A landscape with many peaks, sampled at points; each row gives a point and its height.
From any point a climber steps to the highest of the 2 points nearest to it. It stops when none of these is higher. Distance is the straight distance between rows; heights are no part of it.
Q_739 height 1.88: [181  92 130  97 123 143 139 149 106 100 158 152 144 153 117  91 157 126
 148  83 146 114 113  98 124 124 136  48  66  74 110 132 120 128 121 136
 110 103 157 139 123 131 121 126 156 127 151  94]
Q_234 height 2.28: [163 114 152  92 164 120 169 166 123 169 163  82 154 110 127 125 151 155
  85 111 151 159 168 100 158  95 139 111 142 116 115 157 136 118 145 151
 160 121 106 155 124 160  98  89 113 114  98  69]
Q_173 height 4.25: [ 90 115 162  74 143 134 101 123 111 115 142 150  93 129 156 174 138  93
 144 121  84 102  80 176 172 150 138 114 188 106 150 112 159 150 108 150
  87 174 130 100 109  78 169  81 138 165 109 119]
Q_768 height 2.38: [114 125 124 141 116 147 124 128 132 145 127 164 182 147 155  73 124 140
 131 111 155 114  63 114 128 154 126  71  83 109 124  84 114 189 143 175
 137 128 113 134  66 173 139 169 123  76 158 115]
Q_273 height 3.89: [137 180 119  80 102  90  95 137 142 148 131 143 141 145 129 149 128 124
 130 113 108 133 169 168  50 149 126 182 113 149  48 172 169 120 143 111
  98 107 153 123 117 117 142  88 184 133  92  97]
Q_617 height 2.37: [152  85 149 144 155 151 166 163 147 128 166  78 147 126 130 134 140 137
 120 125 189 129 148  93 161  91 145  91 108  84 132 134 111 107 152 152
 158  93 120 147 124 163  76 140 130  81  78  75]
Q_848 height 0.44: [170  77 154  96 186 109 161 120 130 137 166 100  28  86 114 153 149 131
 133 136 120 178 144  59 135  92  83 129 132 114 175 138 116 121 117 126
 147  88 135 110 168 132 122 125  80 169 140 144]
Q_896 height 0.25: [130  94 133 138 149 162 112 113 127  92 141 106  58 101 131 155 146 132
 125 130 106 132 104 182 147 136 112 149 167 157 148 122 165  68  90 130
 100 156 168 147 165  85 160 117 116 187 112 151]
Q_661 height 4.49: [167 110 165 104 176 111 166 124 119 141 126 132 131 113 136 108 166 149
 121 103 167 141 122 115 112 142 187 123 123 110 136 104 121 153 132 139
 146 135  94 106 109 167 102 105 138 120 136 128]
Q_253 height 4.12: [169 152 147 118 160 130 150 130  94 112 140 133 123 139 124  95 107 115
  94 116 133 134  94  83 129 115 150  89 124 114 174 162 108 126 118  96
 126 135 161 138 142 113  96  99 105 129 172 125]
Q_155 height 5.56: [159 177 154 124 145  93 143 115 117 145  86 129 147 134 114 105 121 119
  95 167 136 147 115 101  74 151 186 127 101 137 151 133 106 193 128 114
 173 172  86 102 109 153 100 126 116 109 197 157]
Q_608 height 3.36: [129  91 136 116 202  90 147  98 176 128 135 136  63  91 102 168 118  92
 180 131 120 121 152  86 118 135 102 157 108  98 152 113  91 160 148 117
 204  93 118  90 135 160 146 127 103 166 151 207]
Q_833 height 1.65: [133  97 104 123 107 130 139  78 105  52  98 139 106 137 143  72 117 116
 183 104  80  96  63 136 133 161 113 131 124 101 112  97 132 134  82  88
  54 120 129 142 148 133 168 127 111 156 162 171]
Q_542 height 1.39: [122 117 146 179 122 148 140  38 108  94 110 169  97 146 113  87 110 130
 186 106 140 109  78 180 139 126 189 128 130 126 153  78 111 124  88  99
  89 136 141 132 116  98 128 166  97 119 153 195]
Q_961 height 4.70: [151  92 189 107 174 152 143 121  86 147 146 100 105  96 155  71 153 167
 116  95 195 141 100 113 156 133 198 122 121 122 154 115 113 108 134 145
 131 118 132 154 128 170  69 121 126 110 116 114]
Q_267 height 4.81: [111 123 114 142  64  81 153 159 165 128 117  93 155 158 125 154 142 151
 153 105 108 137 231 142 107 131  98 122  52 160  47 129 139 120 140 141
 138  86 110 121 121 131 127 143 196  92  71 102]
Q_242 height 3.82: [115 163 135 154 169 137 111  92 148 133 142 132  85 110 118 193 119  90
 130 168 168  94 128 128 134 108 144 131 138 128 166 127 114 104 146  91
 185 129 129 101 117 106 113 144 149 140 132 187]
Q_30 height 4.60: [120 160  82 105  47 105  80 175 156 163 113 193 160 175 126 140 153 141
 108 146  93 139 138  69 149 116 112  76 143 110 121 142 154 134 139 125
 105 118 127 122 146  96 133  97 167 103 116 113]
Q_861 height 2.92: [ 96  50 147 142 133 116 148 121 176 122 122  90  93  76 153 122 158 132
 162 135 154 113 139 166 185 170 145 224 132 126  96  60 132 137 141 154
 163 158 128 121 116 186 117 132 136 109  89 146]
Q_290 height 2.41: [142  95 127 145  42 129 153 205 151 111 140 147 127 197  78 152 147 122
 161 154 138 103 183  93 123  91  87  48  93 150 144 111 110 120 134 155
 198  57  82 120 138 117 101 181 147 111 113  91]
Q_271 height 3.83: [147 184 156 116 151 124 125 119  79 132  76 118 127 154 135  96  93 130
  81 102 123 117 138 172 117 159 149 185 141 153 131 158 140 100  95  90
 113 139 155 135  90 106 119 115 128 152 142 131]
Q_474 height 4.30: [122 103 165 117 182 112 129  98 133 164 123 178 124  87 146 111 168 131
 165 118 160 103 104 113  92 164 205 153 130 117 140  79 111 153 154 134
 166 131  97  96 141 197 114 125 146 115 121 180]
Q_145 height 5.12: [145 177 127 100 195 140 113 134  94 150 123 170 151 108 138 147  79 119
  79 142  80 106 119 161 100 153 114 148 168 168 185 178 116 146 134  86
 162 139 144 124 102 124 132  89 140 205 138 146]
Q_764 height 3.86: [166 143 120 129 106 158 160 114 100  70 124 146 134 214  94 144  73 146
 122 153 112 115  56 129 121 107 108  76 116 152 164 161  64 156 111  89
 114 136 143 151 121  93 105 157  80 158 204 100]
Q_850 height 1.13: [158 108 162 142 149 121 173 116 130 106 116  86  35 142 128 177 130 140
 116 137 152 136 168 163 153 103 160 143 102 124 165 122  92 121 111 111
 159 141 130  99 117  66  94 127 107 136 128 157]
Q_738 height 4.18: [167 227 150 112 115 134 102 150  96 138 105 165 197 162 123 104  65 141
  96 109 115  98 101 187 123 129 139 160 139 169 154 202 125 123  95  91
 124 140 180 149 102 111 133 133 127 143 134 116]
Q_326 height 4.37: [161 187 118  98 120 107 110  95 144 149 139 159 137 153  84 143 144 117
 157 176 153 126 146 154  16 122 184 136 107 143  97 144 130 149 135  98
 149 127 120  87 149 160 108 136 208 141 133 135]
Q_640 height 2.72: [ 83  88 172 149 137 122 140 106 172 130 101 117 129 106 146 148 126 118
 170 112 148 101 105 184 160 148 163 167 100 124 125  63 113 191 131 161
 178 163 124 103  84 184 110 142 138  87 138 152]
Q_380 height 0.41: [141  71 129  78 153 125 162 133 132 153 190  97  88  92 117 140 174 143
 122 142 153 162 136  40 126  84  95 109 154  91 138 127 135 100 133 144
 130 114 123 132 193 130 117 117 108 161 142 113]
Q_490 height 4.27: [156 151 134  92 130 155 173  90 103 116 163 169 208 157  89  55  50 125
 106 137  86 112  82 113  96  90  97  76 105 171 154 184  80 131 147  85
 119 120 161 144 123 131 118 126 105 152 177 103]
Q_507 height 4.36: [145 184 134  77 148  90  93 132 103 185 145 164  98 118 146 141 128 123
 105 165 112 169 157 121  85 136 151 209 186 150 129 165 156 107 133  89
 118 143 138 115 153 105 136  74 143 166 138 145]
Q_826 height 4.08: [132 147 115 132 159 183 128 131 107 142 175 181 202  81 119 107  80 122
 127  99 129  93  81 119 158 104 129  84 168 136 165 171 140 103 143 104
 133 111 155 139 136 138 136 135 117 164  91 124]
Q_484 height 0.76: [142 113 125 150 127 128 118 135 120 117  94 108 176 141 171  36 136 144
 120  70 109 133  97 120 167 170 127  92 102 109 102 117 132 141 108 153
  90 120 133 159  99 169 168 152 128 101  92 103]
Q_368 height 4.87: [134 150  93 145 125 116 102 120 143 145 153 167 181 157 110 113 153 130
 183 130 168 105 143 143  50  95 148  74  94 121  77 116 136 147 146 147
 143  73  93 129 135 165 124 177 203 116  82 132]
Q_701 height 3.88: [125 126 159 161 158 142 138 115 104 106 111 120 104 139 131  96 134 108
 109 132 133 123  87 117 180 126 153  70 160  95 190 146 111 126  88 112
  91 164 148 143 143 112 122 124  71 115 181 130]
Q_179 height 1.64: [ 89 159 101 116  89 126 117 163 143 178 117 128 168 133 140 184 136 121
  61 140 143 157 165 114 170 123 138 155 171  92 160 130 131 156 158 132
 152 182 111 110 135  98 126  95 109 106 142  89]
Q_406 height 3.61: [ 87 111 165 176 133 117 136  86 116 113  70  95  76  95 141  89 140  98
 122 153 122 115 111 120 181 148 138 111 158  92 179  96 122 118  73 147
 103 182 156 140 158 122 137 133  66 120 175 156]
Q_219 height 2.50: [114 198 103 128 117 103 102 151 151 142 131 126 153 134 111 176  64  74
 126 202  99 147 181 147  79 119  97 162 129 148  86 202 121 102 146  97
 127 121 145 122 100 113 117  81 160 125 146 105]
Q_625 height 1.74: [142 110 111 126 105 123 101  97 124  75  93 143  91 140 118  80 152 126
 163 135  98 128  89  75 120 126 104  91 134  85 104 126 152 114 105 112
  52 137 137 139 175 117 151 114 135 137 167 149]
Q_244 height 3.34: [ 90 109 134 157  98 116 104 117 146 116  70 108  99 100 150  67 157 103
 121 153 115 134 108  97 177 159 126 147 172  93 137  71 155 120 108 148
  57 179 135 140 158 132 172 135  99  97 155 149]
Q_260 height 2.08: [149 119  98 105 111 108 122 155 127 127 167 119 177 140 139 128 157 137
 136  91 119 122 151 109 116 117 119  95 123 105  76 144 152 132 138 152
 116  89 114 144 141 147 149 115 178 111  66  92]
Q_403 height 4.17: [122 156 136 156 182  96 128 115 131 177 107 125 103 104 111 180 122  83
 109 162 150 143 157 135  98 151 160 157 132 147 165 134 107 145 154 115
 196 141 121  83 109 128 118 122 123 135 141 186]
Q_572 height 4.26: [111 134 111 123 142 200  93 147 127 115 167 153 146 133 150 157 113 137
 152  85 120  95  78 220 137 144 120 109 132 132 131 106 154 153 108 153
 117 120 136 125  68 110 170 136 147 157  80 135]
Q_945 height 5.13: [150 177 163 109 124 146 139  99  95 135  98 149 158 148 128  75  95 142
  81 134 147 114  84 134  78 131 188  92 113 147 174 108 102 192 138 111
 155 154  97 121  96 143  93 158 119 128 171 134]
Q_172 height 4.62: [ 54  98  88 177  61 137 123 174 177 126 116  78 113 127 140 197 146 145
 121 129 159 141 216 141 166 102  73 141 124 112 122  89 104  75 145 140
 135 109 106 115 128  96 138 177 152 105  42 103]
Q_150 height 4.19: [134 137 110 147  71 104 110 164 156 155 140 122 178 186 118 164 164 132
 119 159 170 124 183 146  90 107 116  80  68 164  91 105  98 158 157 183
 182  89  41 120 107 153 117 176 163  79  75 109]
Q_586 height 0.69: [122 106 140 138 161 177 137 164 101 121 104 120 189 120 160  50 123 136
 100  84 109 116  84 135 191 175 108  79 129 113 149 110 121 156 128 161
  90 131 138 144  91 177 133 141 107 123 121  99]
Q_531 height 2.71: [ 91  90 134 158 150 142 114 129 146 135 147 104 129  74 138 135 154 134
 134 114 157 112 100 112 159 141 122 139 160 104 111  93 166  98 149 177
 116 115 131 132 142 166 151 142 142 107  63 116]
Q_362 height 0.89: [167 112 161 126 102 117 152 103  83 108  83  48  78 170 150  77 149 163
 119  70 131 129 138 121 166 144 139 129 130 110 109 133 126 112  80 115
  69 114 131 177 130 133 127 120  84 105 138 105]
Q_707 height 0.60: [105  67 152 115 188 184 164 155 113 104 141 101 130  87 158 113 133 138
 114  77 118  89  76 157 204 156 114  82 144 106 174 113 112 125 117 154
 124 144 155 136 118 145 127 116  99 159 110 100]
Q_813 height 4.56: [111 136  91 180 120 103  95 145 167 148 148 137 178 176 114 143 141 109
 161 151 144  98 176 120  99  75 111  76 109 139  68 130 124 137 132 170
 183  55  87 129 110 161 127 180 177  86  73 134]
Q_496 height 3.73: [ 66 104 112 131  75 134 117 131 162 116 114 113  92 137 128 174 170 144
 156 122 124 135 152 149 178 121 138 120 126  94 119  76 138 123 126 156
 104 137 126 108 124  91 129 116 159 111 107 122]
Q_409 height 1.23: [155 154 167 133 130  89 136  85 105 116  91 108  26 155 119 134 150 126
 128 133 164 151 141 147 110 114 196 163 115 130 142 116 113 118  82  92
 112 141 114 116 122  87  91 119 134 124 167 174]
Q_495 height 3.46: [145 130 115 146 101 151 120 140 123  66 115 166 106 205  97 171 107 154
 166 161 100 115  91 142 124 118 100  94 130 145 144 188  85 100  82  73
  89 134 176 126 131  90 110 145 119 144 173 116]
Q_775 height 3.41: [ 63  84  75 133  60 120 100 115 167 121 124 107 103  87 130 168 178 147
 175 138 129 158 164 101 143 141 109 174 132 114  84  73 139 118 153 154
  95 142 106 121 161 116 139 109 149 122 119 130]
Q_609 height 3.60: [104  75 151  81 150 107 152 100 172 120 144 140  60 111 123 178 161  84
 171 130  85 102 104 103 149 139 127 113 150  80 128  78 129 168 122 144
 142 156 135  90 147 127 156  77 135 153 162 153]
Q_52 height 3.21: [114  57 103  95  74 133 149 124 162 109 132  80  67  74 132 148 154 171
 156 146 114 173 156  99 127 112  87 186 120 132  98  62 161 106 130 140
  94 146 121 128 183 146 149 128 121 145 121 136]
Q_605 height 1.80: [ 74 165  87 166  74 107  82 136 137 173 109 130 136 112 144 132 153 127
  86 156 155 189 173  91 160 137 151 170 160 121 147 108 152 111 172 139
 110 182 111 131 175  98 146 118  96  85 134 106]
Q_499 height 2.48: [ 99 146 110 158 105  97 100 135 119 148  92 136 163 107 174  72 157 130
 106 115 100 165 170 138 112 188 139 216 126 136  80 120 183 120 158 161
 102 157 111 139 136 145 183 110 124  72 100  96]
Q_19 height 0.95: [141 121 178 108 103 123 132 112  91 121 114  54  49 149 146 113 154 180
  98  92 144 153 148 141 154 135 156 172 142 137 130 107 134 105  68 138
  74 141 148 164 132  93 122 114 103 123 128 122]
Q_995 height 2.53: [101 122 159 164 112 152 142 116 143 128 108 153 127 137 131 127 119 133
 158 132 168  96  77 156 139 133 149  96  85 104 127  53  95 198 135 178
 155 144 114 133  75 175 117 188 132  70 180 146]
Q_711 height 4.28: [137 107 158 134 117 168 168 108  81  99 140 146 138 175 107 111  89 150
 111 119 142 103  59 158 133 104 128  73 110 149 168 113  68 178 120 120
 121 139 127 158  82 105 105 173  65 135 183 120]
Q_56 height 2.33: [113 147 111 169  66  82 120 130 143 159  67 103 191 158 166 100 126 121
  83 114 101 180 179 147 136 178 118 175  90 148  77 122 144 161 142 142
 121 150 111 139 100 133 157 126 128  56 126  86]
Q_782 height 6.07: [131 166 118 141 121  72 147 131 141 160 118 110 184 133  94 130 149 104
 124 185 136 168 172  91  78 134 169 146 102 130 101 121 123 179 168 132
 170 171  87  92 129 141 112 107 133  81 182 136]
Q_988 height 3.62: [168 164 163 103 187  85 162 129  96 161  92  87 121 140 141  75 103 146
  95  88 118 142 165 137  96 150 137 190 119 162  99 174 138 120 102 118
 137 115 122 128 106 139  99 114 118 138 157 154]
Q_650 height 2.21: [ 96  77 106 163  60 143 168 166 175  96 105 103  91 169  83 183 150 134
 165 149 139 109 174  82 139 108  87  58  98 107 134 108 112 118 151 149
 152  90 109 117 129 108 102 164 147  89 134 105]
Q_428 height 3.07: [119  14 145 106 114 103 149 109 167 104 134  62  65  71 143 147 156 157
 167 152 115 148 141 141 168 126 106 221 130 133 105  53 139 133 100 145
 117 157 124 127 161 166 135 121 111 124 101 159]
Q_482 height 5.21: [ 74 114  76 164  79  95 125 132 168 125 127  78 143 133 140 175 149 133
 131 119 140 160 235 131 115 112 104 161 100 140  57  93 119 111 151 145
 132 103  98 111 128 133 114 135 171  92  50 101]
Q_906 height 3.39: [115 141 102 151  95 132 114 152 118 128 114  99 118 112 156 144 128 124
  90  75 128 150 183 205 140 171  94 197 118 135  88 129 161  90 126 135
 113 126 148 136 100 113 146 126 149 106  60  87]
Q_47 height 3.65: [113 151 109 111  58  93  92 148 128 159 125 128 148 160 155 169 119 136
  97  82 110 146 192 188  99 148 102 165 103 153  67 147 153 108 133 120
 114 106 148 134  92 101 152 105 161 104  69  91]
Q_112 height 2.49: [113  51 131 154 195 165 162 113 154 106 172 103 139 106 123 131 131 115
 158 126 195 107 118  62 135  85 124  81 113  74 113 127 116  74 147 143
 170  76 136 142 138 162 109 177 121 119  86  83]
Q_497 height 0.49: [184  92 143 100 195 134 184 139 121  94 177  80  54 107 130 146 127 167
 110 119 123 152 130 106 151  86 102 106 123 140 159 178 112  70 119 110
 143 104 142 132 160 111 106 122  72 156 120 139]
Q_452 height 1.98: [180 127 129  93  80 118 127 171 125 118 143 154 158 189 106 130 146 153
 135  85 130  99 144 121 113 114  98  42  72 123  95 151 130 160 111 145
 131  69 133 150 128 141 126 144 180 129  95 100]
Q_114 height 3.38: [162 113 136  68 139  55 126 110 102 138 113 115  84 112 148 110 142 135
 121 101  75 173 151 121 102 169 119 242 142 150 101 121 150 145  82 121
 117 127 111 100 142 151 143  94 100 159 144 188]
Q_215 height 3.25: [147  96 123  89 185  72 133 115 124 127 130 135 114  72 140 111 134 110
 129 115  73 155 123  94 103 175 118 182 141 139 123 114 144 153 120 136
 138 124 102 102 142 147 145  90 117 160 142 180]
Q_355 height 4.14: [ 71 158  63 123  36  99  72 146 164 158 129 185 171 168 129 165 182 132
 138 133 118 145 167 104 116 148 128 117 136 123 119 106 131 138 166 116
 121 128 108  83 135  87 140 118 168 106 128 119]
Q_184 height 2.87: [ 95 100  98 147 113 123 119 147 152 151 115  83 149  70 145 117 159 140
 107 130 134 153 158 121 171 141 107 144 164 114 110 112 173 102 161 179
 117 135 113 149 155 160 160 129 133  94  70  74]
Q_292 height 2.39: [124 204 159 143  55 114  75 174 125 139 105 148 154 168 110 174  69  93
 121 181 130 136 162 174  61 121  97 153  89 186  86 182  99 124 123 104
 105 132 139 118  81 126 115 112 158 124 143 108]
Q_311 height 2.65: [ 70 106  75 126 100 112  89 133 133 168 128 116 187  94 182 119 165 142
 121 116 107 150 194 125 128 164 127 196 171 120 104 116 153 128 190 158
 116 158  87 134 150 129 171  97 117  78  74  60]
Q_641 height 6.76: [110 156 112 145 104  79 142 157 153 176 131  95 220 151 108 135 144 140
 112 163 114 166 198  88 116 121 133 120 110 117  97 130 106 169 186 156
 135 143  76 120 164 139 122  99 118  84 153  82]
Q_659 height 1.32: [149 131 174 159 132 124 102  53  81 114 101 145  60 168 133  89 143 134
 165 125 158 136  99 177 141 113 213 126 129 128 148  99 122 107  63 123
  85 148 136 149 135  82 119 133 114 144 154 181]
Q_958 height 4.35: [154 179 132 126 180 125 106 138 107 162 133 159 129  89 134  81  98 112
  98 142 115 145 113  78 137 111 143 111 165 140 167 191 148  98 130  94
 132 142 146 148 165 125 116 101 111 153 146 162]
Q_882 height 2.14: [ 91 197 110 208  81 129 104 145 127 147  75 123 153 125 128 120 140  86
  94 150 134 178 169 170 135 174 123 169 115 135 129 112 142 145 130 144
 122 166 123 118  91 120 141 134 126  58 133 124]
Q_103 height 4.57: [161 200 138  90 137 171 122 135  93 123 129 184 188 119 129 126  65 143
  84 131 104 101  72 177 116 104 130 135 154 202 168 177  98 154 109  81
 140 146 146 146 106 119 121 125 119 173 127 108]
Q_323 height 4.93: [158 114 170 110 189 176 148 153  71 143 177 132 113  97 164  73 122 169
 107  62 164 108 107 158 166 125 176 124 135 143 158 143 123 102 105 135
 128 121 144 161 141 144  80 140 113 140  77 122]
Q_913 height 4.61: [155 188 126  86 162 106  96 138 122 153 135 159 135 109 145 128  98 106
 112 172  84 142 118  95 112 118 126 165 190 138 140 214 148  94 129  89
 124 138 151 134 163 106 127  68 141 150 150 126]
Q_247 height 2.59: [ 92  57 118 151 176 166 130 128 158 119 163  77 123  70 135 139 140 124
 138 123 183  94 103  96 161  86  83  98 154  96 120 114 153  63 138 159
 122  97 138 152 167 166 149 174 123 135  72 104]
Q_969 height 4.63: [145 174 114 115 120 121 121 120 137 150 148 187 177 137  99  77 148 127
 158 148 154 123 104 110  39 131 181  81  97 109 108 117 143 185 152 136
 136 121 117 100 153 170 132 149 191 126 129 132]
Q_197 height 3.76: [140  81 112 157 163 130 193  79 114  87 124 135 119 114  94 123  81 105
 157 129 101 114 103  85 116 138 104 101  98 133 166 123  72 146 145  85
 171 127 148 129 130 118 114 149  83 150 197 166]
Q_980 height 1.96: [ 92 148 105 210 109  97 119 121 151 152  95 109 143  93 116 120 145  99
 112 158 139 163 150 108 161 144 141 164 140 120 110 106 150 120 174 159
 121 156 115 105 141 125 126 140 127  77 146 143]
Q_177 height 0.31: [138 112 122 124 144 153 123 150 120 135 153  99 111  67 126 145 125 136
  85 115 112 130 125 136 174 110 109 141 184 138 141 158 166  69 112 127
 115 143 158 162 168 107 136 109  97 152 104 131]
Q_381 height 4.13: [129 163 136  62  84  99  78 138 126 153 143 162 106 149 147 155 155 131
 111 139 133 155 148 136  71 133 171 201 150 136 100 149 161 122 126 104
  87 151 125 103 137  80 128  77 161 131 118 121]
Q_730 height 1.48: [105  85 156 156 171 162 139  75  99  97 110 131  99  98 139  66 119 134
 167  85 127 102  92 153 161 158 159 140 144 137 142  69 117 129  91 139
 112 135 128 137 143 143 123 142 118 132 132 171]
Q_510 height 2.69: [151 185 118  97 140 115 134 151 129 132 136 110 170 158 107 149  70 125
 134 163  92 107 142 140  80 101 122 117 105 157  86 206 132 116 130 109
 136 102 141 143 140 117 105 116 160 136 157 102]
Q_75 height 5.08: [139 191 103 103  93 117  71 161 154 157 126 198 193 173 129 114 119 107
 114 191  81 141 103  90 105 128 107  85 130 115 112 169 147 173 139 125
 108 138 118 132 118 119 156 113 146 122 141 111]
Q_142 height 2.94: [123 174  93 182  99 163  86 142 138 131 120 149 148 159  85 159  86  98
 150 198 164 113 105 142 107  89 104  87  98 152 127 173 121 129 146 136
 151 115 109 117 106 113 118 172 139 138 164 151]
Q_927 height 3.85: [133 137 104 145 155 174 119 131 126 104 154 148 156 130 121 140  99 132
 128 115 109 111  71 144 146 123 100 101 142 146 153 142 151 133 125 104
 123 134 154 123  98 115 145 133 117 170 131 127]
Q_790 height 4.11: [ 71  94 125 148  90 147 146 133 165 111 122  63  68  91 135 174 157 168
 135 136 163 144 176 143 194  94  96 162 132 112 136  82 126  91 130 159
 121 146 135 141 154  96 116 158 127 116  87 108]
Q_713 height 1.81: [159  89 123 132 125 136 154  97 115  74 142 144  98 130 112  61 137 124
 186 106 141 137 104  79  86 122 133 100  83  92  92 122 139  97 116 121
  95 101 160 144 159 128 109 136 137 144 175 136]
Q_342 height 0.83: [155  75 147 128 116 130 155 115  96  87  96  71 123 120 164  39 151 166
 129  76 126 138 103 104 159 171 137 150 114 101 108 104 123 136 106 143
  77 112 132 166 121 180 128 124 110 104 129  91]
Q_284 height 4.69: [123 118 181 125 155 151 184  96  69 123 100 134 138 132 138  80 108 141
 112 113 124 101  87 141 137 146 161  81 125 117 196  96  54 182 105 111
 151 147 130 139  77 143 102 153  94 132 183 140]
Q_860 height 4.00: [143 116 124 131 150 160 196  78  95 104 159 181 157 115  87  70  70 119
 157 136 105 120  77  90  77  96 119  79 116 162 146 135  87 127 164  61
 145 107 152 138 123 119 105 156 104 152 182 130]
Q_40 height 2.19: [148 153 122 118 158 129 130 165 111 159 158 126 177 109 127 119 119 124
  98  98 145 137 139 115 141 109 156 127 158 117 116 158 168 129 142 147
 133 115 115 143 133 142 116  96 129 114  84  96]
Q_87 height 2.03: [108 157 120 110 111 169  99 163 146 139 135 144 163 148 139 193 126 116
  86 137 136 112 111 179 149 140  87 112 127 139 121 119 128 189 154 174
 163 134  91 130  69 144 160 140 122 123 127 104]
Q_845 height 2.90: [163 141 126 131 111 136 161 167 138  90 140 124 158 183  82 170  66 145
 162 157 104  94 137 133 103  91 104  82  96 162 103 227 106  70 117  93
 130  85 161 142 168 118  87 146 124 151 132 100]
Q_975 height 4.64: [154 180 117  93 120 139 119 117 143 128 130 176 202 179 115  72  77 103
 104 157  92 114  71  89  97 111  92  81 107 126 127 169 116 171 141 112
 122 128 125 145 110 127 158 136 124 154 178 115]
Q_921 height 3.40: [132  82 141  78 164  69 150 119 168 144 146 140 105  93 133 166 164 101
 160 123 100 110 123  85 114 167 115 155 131  98 135  83 116 188 142 126
 180 128 111  72 135 165 158  88 108 144 169 178]
Q_156 height 3.13: [112 114  89 141  97 125 102 170 129 156 113  95 170 102 164 140 140 127
  81  93 106 148 164 185 172 147  64 155 137 120 118 119 156 103 140 143
 116 121 131 151 125 116 177 138 136  82  50  59]
Q_537 height 1.82: [101 154 134 121 123 140 121 167 122 164 130 132 195 135 143 175 147 108
  65 145 142 121 147 153 161 144 138 132 156 143 171 111 142 181 167 162
 186 161  97 130  72 141 132 113 110  92 141  92]
Q_740 height 4.58: [127 175 135 147 185 108  95 128  99 161  94 161  90  86 128 138 111  86
  95 155  95 147 163 142  95 187 132 181 167 151 196 153  95 141 144 108
 172 136 159 114 107 112 120  99 123 176 149 187]
Q_505 height 1.03: [135 117 158 108 108 127 159 139 110  98 123  67  51 156 115 170 137 160
 108 109 131 144 169 167 166  97 140 173 116 135 146 139 117 100  84 118
  94 148 142 141 139  61  99 106 113 139 137 119]
Q_655 height 0.54: [138  57 149  96 196 157 180 148 114  93 158  88  87  83 133 127 144 139
 107  96 124 124  91 114 174 137  77  82 139 101 167 143 113 101 121 115
 114 129 149 136 135 145 135 109  87 154 127  99]
Q_483 height 1.56: [125 115 120 157 145 162 128  95 108  82 107 145 136 105 145  35 106 138
 159  81 101 121  71 144 130 159 132 153 130 141 117  88 147 130 120 109
  67 127 137 130 138 120 161 151 133 153 114 162]
Q_65 height 3.55: [128  60 129 149 178 125 200  83 143  80 123 115  79  91 110 127  74 120
 180 107 103 110 136 114 126 140 107 141  96 115 164 101  78 137 138  97
 191 100 146 123 132 135 124 146  77 150 142 202]
Q_130 height 2.63: [148 216 103 161  63 138  65 154 140 125  93 175 146 182 118 149  89 105
 127 173 121 140 103 166  97 130  95 118 111 164 125 164 109 130 126 118
 114 140 134 125  75 110 123 155 141 123 165 144]
Q_843 height 2.23: [128 146 100 117 107 159  82 140 150 150 148 171 171 159 148 141 142 130
 134 126 127 111  86 133 119 150 103  81 109 106  99  94 143 178 155 181
 135 117 102 114  81 146 179 140 151 102 127 134]
Q_305 height 3.27: [103 139  73 176 143 167  95 111 168 114 145 167 147 149  83 194 101  82
 181 181 156  78  90  82  93  66  83  79 148 111 130 145 127 104 147 112
 171 101 132 113 119 125 125 169 141 160 155 148]
Q_697 height 4.38: [152 171 136 150 161 164 153  97  83 142 171 173 165 101 102  52  71 155
 125  86 136 110  88 132 123  89 180 122 146 173 155 159 128  75 145  78
 115 115 175 150 155 122 106 141 125 141  97 141]
Q_922 height 4.65: [159 139 150 141 161 166 101  99  97 123 163 151  95 106 138  87 107 163
 132  79 145 118 101 158 119 119 175 152 124 161 136 148 163  78 115 118
 111 126 137 151 152 116 122 145 144 162  91 145]
Q_272 height 2.64: [142 153 101 143  59 132  94 185 153 125 140 146 142 180  73 179 122 110
 138 177 143  92 136 118 119  90  96  69 107 150 133 157 118 139 155 142
 165  80  92 124 107 115 104 148 147 120 138 130]
Q_44 height 3.52: [100 138  94 150 150 147  89 109 156  98 144 129 108 131 101 187 130  92
 161 180 174  97 129  83 122  85 106 117 144 112 129 152 136  80 132  95
 148 101 135 104 136 101 124 156 152 164 121 167]
Q_530 height 4.15: [141 151 132 101 161 102 111  85 133 142 140 164  97 104 124 143 175 117
 154 153 171 140 126 138  54 138 210 171 121 132 127 110 138 136 140 104
 151 125  96  83 158 157 116 117 163 136 110 176]
Q_889 height 3.50: [153 145 179  80 168  73 145 104  85 161 124 108 109 123 152  75 121 149
 121  94 108 152 155 130  75 156 140 235 134 174  73 147 187 119  82 133
  99 121 127 128 134 158 128 112 110 148 143 157]
Q_522 height 0.37: [124 104  96  78 127 132 125 147 128 151 175  88 106  92 117 165 142 144
  97 153 134 148 144  61 142  56 101 135 198 110 125 148 145  69 117 121
 112 114 123 146 202 106 126 115 110 172 102 121]
Q_5 height 3.14: [142 131  78 179 102 154 127 154 141  73 124 132 125 161  95 172  98 154
 154 135 124 106 122 132 128  87  88  86 118 146 124 202 123  64 116 107
 120 108 169 143 139 103 116 163 108 136 108 139]
Q_225 height 3.87: [106  60 166  87 157 118 130  88 130 113 118 125  54 114 142 158 137  95
 158 124  77 119  90 148 167 139 117  91 173  99 151  96 132 141  77 148
  83 169 145 106 151  81 171  80 117 172 162 153]
Q_147 height 4.85: [ 86 122 141  95 159 178 121 132 134 114 160 134 112 129 145 218 138 107
 126 121 110  83 124 216 180 132 126 128 157 123 148 106 150 158  92 147
 145 153 135 115  63  97 171 102 127 159  90 101]

Call two points neighbours if one is among the 2 nearest of the other. Go from one point of each pair to the other, from neighbour to neighbour, staying as high as possible. Name the lowest point that can't be avoided.
Q_147 / Q_75 | Q_608
Q_641 / Q_323 | Q_292
Q_913 / Q_75 | Q_47
Q_145 / Q_913 | Q_215
Q_147 / Q_368 | Q_927
Q_368 / Q_323 | Q_530
Q_75 / Q_482 | Q_496

For each start below, name the point where the climber stops.
Q_87 | Q_482
Q_177 | Q_913
Q_713 | Q_913
Q_342 | Q_913
